Points, in no order, along strands that fork and pass close to each other.
Two points are linked if the straight distance between their rows is under 23.6. Some points are linked to none.
k_210: [-11  -8  -3 -29  -4 -37   3  13  -3]
k_867: [  6   0  31 -31   8   7  -7 -28   3]
k_279: [-13 -19 -13  -9 -16 -33  -6  22 -16]
k_938: [-23 -27  -4  -6 -15 -19 -17   5  -4]
k_213: [-24 -36 -13  52  -4  25 -27 -12  -1]
k_428: [ 12  19 -11  -2  18  -1  16  11   6]
k_764: [  2   3  26 -38  12  -4   0 -19   4]
k_677: [-35 -40   3   9 -19   1 -35 -10  -2]
k_690: [ -7 -11 -15  -2   3 -16   3  10   1]
k_522: [ 12   2  30 -22   6  15  -6 -28   2]
k_512: [ 36  41  10  22 -15  32  27 -13   5]
k_732: [ 18  30 -12  18  16  15  18  14   4]
k_27: [  5   7 -12  -1  15  -4   9   9   6]
k_262: [ -5   3   6 -44   9 -31   8   4   7]
k_841: [ -8 -10  -9 -28  -9 -45   5  22 -10]
k_143: [-14 -25 -26  22 -14 -14  -9  21 -13]
k_674: [29 45  2 -1  7 15 32  7  2]
k_424: [ 23  16  12  15   1  30   2 -17   2]
k_899: [ 18  28  14 -37  15   0  20  -1   5]
k_225: [35 45  7 12 -9 25 32 -6  1]
k_632: [ 15  24 -22  41  15  19  15  19   5]
k_25: [-11 -17 -18   4  -5 -18  -3  13  -5]
k_93: [ 10  13 -26  49  15  18  11  19   6]
k_65: [-12 -10   7 -23   6 -13  -5  -7   4]
k_812: [  3  -6  11  15   9  25 -11 -21   0]
k_305: [-12 -19 -20   2 -13 -28  -5  21 -15]
k_271: [-17 -28 -19  52   2  23 -18  -5   1]
k_492: [ 22  10  21   2   2  27  -2 -22   3]
k_201: [ -4  -2 -10  -1  11  -6   5   5   5]
k_236: [ -2   2  19 -39  13 -13   2 -13   7]
k_198: [ 11  22   8 -41  17 -13  17   3   7]
k_480: [  7   5 -33  61  14  17   6  21   4]
k_863: [-32 -41   1  28 -10  19 -34 -18  -2]
k_203: [  5  15   8 -44  17 -21  14   5   9]
k_507: [-25 -38 -18  31 -22  -2 -28  10 -11]
k_754: [ 18   5  26 -12   2  22  -6 -29   3]
k_221: [-17 -21  -6 -16 -20 -36 -12  18 -16]
k_118: [-33 -40   7  14 -11   9 -33 -18  -1]
k_328: [-17 -16   3 -12   2  -9  -8  -8   4]
k_39: [ -9  -4   3 -40   1 -39   6   8   1]
k_181: [ 24  39   4 -15  13   9  24   6   1]
k_915: [-29 -39  -9  41  -8  21 -31 -14  -2]
k_234: [ 36  33  14  24 -18  33  19 -19   5]
k_757: [ 19  31 -10   5  17   9  23  15   5]
k_957: [33 48  4  6 -1 21 32  1  1]
k_549: [-28 -33  -2  -1 -22 -17 -25   5  -9]
k_603: [ 31  24  15  23  -8  37   8 -20   4]
k_402: [ 20  30 -13  33  14  21  18  15   4]
k_892: [ 25  37  12 -26  11   7  24  -1   4]
k_595: [-21 -22  -1 -10  -7 -18 -12   0   0]
k_275: [-22 -21   5 -25 -26 -42 -19  18 -19]
k_231: [ -9  -3  11 -31   9 -16  -1  -7   5]
k_332: [-34 -39   2   2 -25  -9 -37  -2  -7]

A fork is a point with three links, a tip a point with one. Leave the first point through the second and follow the links. Name the first fork or tip that comes.
k_690 / k_25: k_275
k_677 / k_118: k_271
k_402 / k_632: k_480
k_262 / k_39: k_841

Name the points in between on the shortest way along the links from the first point to the second, in order.
k_841 / k_892: k_210 k_39 k_262 k_203 k_198 k_899
k_863 / k_595: k_118 k_677 k_332 k_549 k_938
k_632 / k_428: k_402 k_732 k_757
k_65 / k_754: k_231 k_236 k_764 k_867 k_522
